A landscape with many valleys, sampled at points; each row gives a point and its height.
A ball rolls from a point to whichever of its 6 nearest points has the largest drop for the distance, and stops where none of them is lower. Distance is the straight distance between rows; heights are no part of it.
J513: [148 126  55 159 138 101  81 119 126 150 167 121 149  87 133 121 102 170
  94 114 141]  (h 1.69)
J940: [109 133 182 168 148 167 108 117  90 112 137 156  40 110 175 165 169 100
 169 151  95]  (h 1.11)
J590: [129 126 115 134 153 168 123  85 112 118 127 133 121 135 143 164 121 124
 147 132 148]  (h 1.30)
J462: [157 112 105  93 119 117 158 107 174 130  93 116 146 147  97  98 115 145
 112 155 102]  (h 5.79)
J431: [133 113 130 130 125 137  92  89  86 162 144 139 157 122 154 135 136 131
 128 117 159]  (h 1.31)
J460: [102 133 171 166 148 166 109  93  96 119 149 163  62 109 166 175 154 109
 165 145  88]  (h 1.12)
J810: [147 119  77 105 151 129 146 121 168 117 105 115 131 131 114 103 125 145
 130 124 138]  (h 3.26)
J222: [159 126  54 136 142  78  99 118 139 139 136 100 156 114 115 104 135 157
  94 113 144]  (h 1.70)
J382: [155 134  44 161 134 128 139 150 111 105 164 181  49  59  92 150 117 102
 146 121  81]  (h 6.57)
J86: [136 117 108  72  64  51 127 112 174 152 116  94 204 157 104  78 129 148
  91 135 100]  (h 6.30)
J977: [106 135 125 179 170 152  88 114 105 110 144 143 102  79 168 158 102  93
 135 150  94]  (h 1.34)
J987: [143 129  89 124 150 133 140 115 138 116 109 116 141 134 127 130 113 142
 142 142 144]  (h 2.13)
J136: [118 145 104 154 140 151 120 125 116  90 129 136  80 111 132 179 137 115
 151 134 134]  (h 1.28)
J317: [136 153  93 191 183 151 116 135 127 131 154 193  97  56 160 155 105  66
 125 161  89]  (h 0.80)
J668: [130 126 153 114 101 141 156 157 165  95  96 136 107 148  90 149  97 124
 123 152 122]  (h 0.86)
J873: [130 121 160 134  71 122 190 187 171  99  97 135 102 145  77 145 101 134
 156 155 113]  (h 1.66)
J737: [104 129 208 125 137 156 142 110 109 120 125 129 156 151 157 108 140 141
 137 100 140]  (h 2.16)
J506: [129 120 163 138 131 138  82  87  86 175 151 155 143 126 145 124 137 137
 125 101 161]  (h 1.38)
J413: [111 136 187 134  73 133 166 184 159  87  95 125 111 163  83 162 111 139
 137 142 120]  (h 1.68)
J504: [157 105  28 147 122  99 159 169 132 102 145 142  56 105  70 132 102  89
 161 117  98]  (h 8.78)
J607: [139 121 116 125 141 148 161 142 140 106 104 144 102 116 113 147 115 121
 139 145 150]  (h 1.80)
J255: [146 129  66 145 135 102  74 115 105 158 133 104 154 107 128 131 129 166
  82 112 156]  (h 1.54)
J661: [125 122 146 106 122 124 153 121 152 122  99 122 170 164  93 117 100 124
 102 134 113]  (h 6.39)
J903: [178 126  48  79 120  88 108 132 157 123 112  79 168 150 116  63 128 159
 122 138  97]  (h 2.66)
J476: [126 110 164 134 126 137  97 102 102 147 148 143 148 142 147 120 127 112
 135 105 154]  (h 1.39)
J309: [143 145 139 146 117 150 164 152 133 103 119 153  72 123 116 174 136 105
 169 156 149]  (h 1.14)
J641: [ 82 110 185  70  85 120 140 107 112 151  97  88 172 182 128 112 170 175
 129 104 119]  (h 3.96)
J883: [101 133 193 152 136 164 108  99 115 129 162 156 131 135 183 118 154 125
 146  99 146]  (h 1.40)
J869: [133 160  83 100 165 119  42 108  96 182 154  93 179 107 143 145 143 160
  57 113 141]  (h 1.90)
J570: [165 126 103  67 120  84 101 127 160 198 103 110 191 143 126  96 145 134
  79 141 151]  (h 2.64)
J544: [164 107  35 124 143 103 148 145 165  88 153 100  79 133  93 116  95 101
 123 115 107]  (h 6.82)
J164: [174 120  48  71 131  71  91 127 153 170 113  77 172 133 131  83 163 157
  89 124 145]  (h 1.88)
J781: [148 138  53 150 167 139 134 125 122 128 164 171  84  54 131 142  91 111
 129 132  91]  (h 3.90)
J12: [145 113  52 132 144 123 162 163 150  87 133 106  74 110  99 119 124 122
 143 119 124]  (h 6.44)
J168: [140 147 114  73 150 121  70  75  99 210 154 110 173 132 156 136 163 140
  67 105 160]  (h 1.96)
J633: [160 120  65  93 129 117 150 119 165 127 101  98 145 152 105  79 121 157
 133 143 110]  (h 4.00)
J611: [145 113  61 151 157 111 120 111 135 129 130 114 134 135 126 106 111 154
 118 119 144]  (h 1.83)
J6: [121 151 209 163 108 151 155 163 120 109 136 162  57 135 133 155 135  87
 182 140 128]  (h 0.84)
J172: [105 112 137  93  96 100 157 121 178  96  98  96 160 190  82 115 126 139
  92 148  99]  (h 6.99)
J367: [115 137 196 125 150 154 144 117 125 108 148 163 118 157 139 125 120 125
 134 102 148]  (h 1.53)
J85: [137 120 145 119 139 132 127 107 127 140 128 137 153 165 132 119 110 117
 127 115 144]  (h 1.84)
J212: [ 95 109 204  91 105 143 142 109 100 139 109  93 175 162 133 111 153 176
 130 111 113]  (h 3.60)
J615: [117 117 181  92 128 124 121 129  97 169 132 102 178 137 155  97 148 138
 100  88 152]  (h 3.25)
J793: [143 114 125 116  91 146 176 175 165 103  95 142  93 122  85 138 120 140
 168 160 116]  (h 2.52)
J675: [106 132 205 130 131 151 107 117  97 146 132 130 174 124 163  85 164 133
 121  89 163]  (h 2.63)
J888: [141 131  82 171 117 123 193 200 154  72 118 139  56 127  87 116 118 126
 201 142  90]  (h 0.64)
J986: [126 139  76 164 153 136 103  99 124 116 143 122 130 116 135 132  97 150
 121 132 148]  (h 1.58)
J554: [102 117 210  72  85 141 139  96 105 160 101 100 193 134 147 104 186 182
 102 110 149]  (h 2.89)
J464: [146 143  76  78 157 109  74  84 108 196 140  90 178 131 142 138 157 152
  69 115 159]  (h 1.78)
J911: [110 153 141 162 134 145 124 133 101  94 132 141  62 106 141 184 142  96
 164 152 120]  (h 1.10)
J666: [113 165 197 170  87 145 197 192 130 107 117 155  78 141 102 155  93 107
 192 158 112]  (h 0.92)
J18: [122 107 172  99 123 112 131 133 116 153 110 121 183 160 113 111 102 131
 110 106 144]  (h 3.80)
J751: [133 124  71 153 141 120 161 161 154  83 136 139  67 107 103 139 137 116
 136 125 125]  (h 4.50)
J383: [ 96 142 220 162 148 170 137 128 132 101 153 162  81 148 168 133 160 104
 151 104 129]  (h 1.32)
J428: [121 136 198 128  97 150 157 185 134 103 106 143 101 138 114 152 103 102
 149 139 131]  (h 1.08)
J517: [111 157  88 179 182 136  95 130 122 114 158 168 102  61 153 150 107  94
 128 147 105]  (h 1.82)
J624: [145 121 151  91 127 104 118 128 120 189 118 117 183 147 125 114 113 118
 101 110 150]  (h 2.70)
J762: [109 109 175 139 121 143  96  86  96 149 163 158 143 127 161 129 150 124
 134  94 145]  (h 1.35)
J183: [118 164 167 173 103 141 162 157 110 110 119 167  61 130 135 165 136  91
 200 173 139]  (h 0.93)
J895: [109 137 130 168 149 149  95  85  97 118 141 124 113 114 157 162 111 124
 140 141 117]  (h 1.26)
J46: [116 125 162 139 142 164 109  96 101 118 154 149  96 113 162 170 131 120
 158 122 125]  (h 1.18)
J814: [136 144 135 155  88 148 214 185 162  93 101 153  72 139  85 143 103 129
 212 169  94]  (h 1.29)
J361: [145 119  45 141 149 121 133 130 151  98 161 119 101 126 105 106 113 139
 105 111 125]  (h 3.48)
J679: [121 134  94 170 154 132  67 127 101 138 164 126 149  81 158 129  85 133
 116 125 125]  (h 1.73)
J562: [ 93 114 135  76  74  78 137 115 156 125  90  61 202 186 116 103 149 147
 107 137 116]  (h 7.33)
J307: [106 141 189 173 122 155 139 146  99 128 140 177  29 127 150 161 172  90
 186 146 123]  (h 0.98)
J325: [129 145  99 183 159 129 117 152 111 103 150 186  65  52 129 153 116  89
 133 152  93]  (h 3.83)
J234: [156 103 106  88 103 124 158 136 181 107 100 122 120 138  79 106 114 155
 123 166 100]  (h 5.71)
J145: [120 143 199 125 127 166 147 155 128  98 139 150  96 142 135 143 127 108
 138 110 126]  (h 1.17)
J405: [108 150 128 195 152 133 131 157 100  89 139 160  68  68 139 175 137  99
 144 160 104]  (h 1.74)
J96: [126 137  96 185 129 118 170 176 122  86 113 147  63 104 107 160 141 123
 183 146 139]  (h 2.05)
J292: [151 114  33 134 139 113 151 163 146 103 156 135  65 106  77 132 103 109
 126 109 106]  (h 7.42)
J301: [145 110 128  98 124 119  96 104 107 178 138 127 162 137 144 133 150 120
 104 114 176]  (h 1.47)
J424: [108 150 180 178  67 139 204 179 152  83 105 132  88 166  73 155 106 122
 182 154 104]  (h 1.09)
J327: [103 122 199  77 123 133 121 118 105 162 117  87 183 112 167  83 171 156
  91 102 157]  (h 3.01)
J712: [127 122 124  98  98  84 150 121 167 138 108 100 185 174  95 100 114 146
  94 135 104]  (h 7.52)
J411: [ 96 135 142 163 162 163  82 101  89 123 147 141 104  99 169 158 134 123
 152 125 101]  (h 1.19)
J52: [147 135 163 148  97 142 165 177 146 108  97 163  88 117 112 155 120 120
 177 157 136]  (h 1.24)
J47: [163 121  89  79 105  78 132 116 159 149  99 108 177 150 111  79 118 151
 106 151 114]  (h 3.94)
J298: [ 97 106 189  93 104 121 143 119 113 131  97  95 181 164 125 108 119 156
 120 108 123]  (h 0.56)
J648: [149 116 127  98 133 101 128 114 142 175  97 122 177 147 123 103 113 128
 107 129 148]  (h 3.22)
J484: [ 94 144 230 143 143 168 122 100 113 109 133 143 144 134 173 109 165 151
 148 106 160]  (h 1.67)
J119: [121 140 108 175 168 132  66 111 105 142 165 142 147  84 170 135  84 106
 130 131 119]  (h 1.60)
J140: [120 131 158  66 139 118 104 128 117 187 137  94 193 145 148 108 151 120
  69  96 162]  (h 2.49)
J565: [101 120 212 110 131 146 104 113 115 164 146 115 183 113 169  95 177 139
  89  92 183]  (h 2.72)
J846: [148 126  28 138 146 126 140 127 136 117 161 141  79  84 103 133  93 120
 108 114  91]  (h 4.96)
J300: [133 126 144 105  86 116 157 128 182  98 103 127 133 147  70 126 112 130
 106 145 103]  (h 4.53)
J142: [139 149  65 171 167 149 120 134 120 121 163 189  91  62 138 146  99  91
 126 150  92]  (h 2.92)
J130: [181 141  62  57 109  75 105 132 170 171 107  88 172 135 131  76 152 156
  96 147 133]  (h 2.32)
J900: [150 130  66 109 139 100  73 105 123 187 135  95 165 113 130 122 157 154
  73 128 168]  (h 1.65)
J319: [158 125 117  82 128 108 109 105 133 199 123 107 173 148 144 115 157 126
  82 111 168]  (h 1.79)
J365: [ 96 109 171  86  90 109 154 118 123 122  95  77 181 199 119 112 130 151
 117 118 116]  (h 5.28)
J625: [114 152  77 175 162 132 129 130 119 114 166 147  96  75 129 162 103 117
 109 136  99]  (h 2.31)
J930: [108 120 176 104 126 141 145 138 127 112 100 117 157 155 100 137 102 133
 120 113 119]  (h 4.41)
J828: [ 91 131 206 184 149 176 120 106 127 108 156 191  39 133 170 156 162 106
 143 125 109]  (h 1.15)
J330: [123 121 153 138 137 159 111  83 108 131 150 160 118 139 148 143 139 110
 157 122 144]  (h 1.25)
J71: [101 126 207 123 107 152 158 166 136  85 113 113 116 158 106 149 123 127
 122 127 120]  (h 2.14)
J194: [137 142  48 165 159 128 110 116 133 136 169 169 115  70 133 121  84 130
 110 121 105]  (h 2.45)
J89: [139 126  84 166 130 124 168 183 143  73 117 134  69 102 109 135 134 131
 164 139 129]  (h 3.61)
J755: [156 125 111  96 124 102 110 111 112 166 112 122 183 138 132 118 125 138
 112 136 169]  (h 1.81)
J800: [112 124 135 145 143 156  79  84  94 138 146 145 136 116 157 153 123 130
 140 127 131]  (h 1.23)
J985: [120 159 218 149  98 153 164 180 113 101 126 145  76 140 128 159 118  94
 181 141 119]  (h 0.71)
J866: [145 145  82 149 165 124  49 133 105 168 176 123 167  80 157 126 113 123
  86 129 133]  (h 1.91)
J223: [145 113  38 163 115 102 171 186 142  89 146 137  63 112  69 136 110 106
 172 118 106]  (h 7.43)
J332: [135 141 162 132 134 156 144 124 122 113 136 146  99 138 137 167 116 100
 144 124 153]  (h 1.42)
J346: [138 145  62 172 147 128  91 113 111 152 157 151 145  80 156 123  81 130
 109 126 117]  (h 1.89)
J429: [ 93 112 162  58  78 111 155 111 173 106  75  73 176 211  98 109 173 132
 126 153 124]  (h 6.25)
J638: [117 121 181 112 134 124  88 112 104 178 154 129 173 130 159 106 172 116
  83  77 160]  (h 2.96)
J617: [105 122 237 116 120 157 113  95  97 149 110 128 181 108 176  97 175 167
 119 118 164]  (h 2.23)
J158: [102 117 220 105 113 157 132 124 106 128 106 112 177 144 159  97 157 160
 131 101 140]  (h 2.85)
J770: [158 109  32 113 152  86 129 127 151 124 132  83 133 152 111  75 122 142
 122 116 112]  (h 2.80)
J724: [131 127 135  72  96  90 115 127 139 181 100  92 203 157 134  87 123 131
  83 126 133]  (h 5.40)
J456: [115 134 116 192 183 145  96 129 108 121 163 162 110  76 185 153 100  71
 140 141 100]  (h 1.72)
J58: [ 89 109 164  61  80  96 153 106 134 135  78  67 196 202 122 111 165 144
 127 134 121]  (h 5.39)
J59: [170 119  66  85 126  84 127 116 151 166 108  91 173 138 123  81 142 151
 108 134 152]  (h 2.25)
J137: [ 88 101 181  90  93 131 154 131 151  87  87  91 132 195  83 151 142 149
 118 126 123]  (h 4.32)
J958: [148 106  67 133 143 108 168 188 164  78 115 109  74 120  86 114 114 112
 156 131 126]  (h 7.19)
J540: [144 118  89 143 136 113  96  99 110 151 126 123 162 131 137 137 123 139
 127 128 166]  (h 1.41)

Call two points neighbours if one is among the 6 nearest of the other. Go from one point of each pair to the other, from neighbour to neighbour, staying as low as possible. Name the highest point that can't be avoided.
J668 / J298 => J158
J668 / J888 => J814
J317 / J668 => J977
J985 / J668 => J428

Where does a ball stop that starts at each point below?
J724 => J985
J712 => J985
J327 => J985
J570 => J985
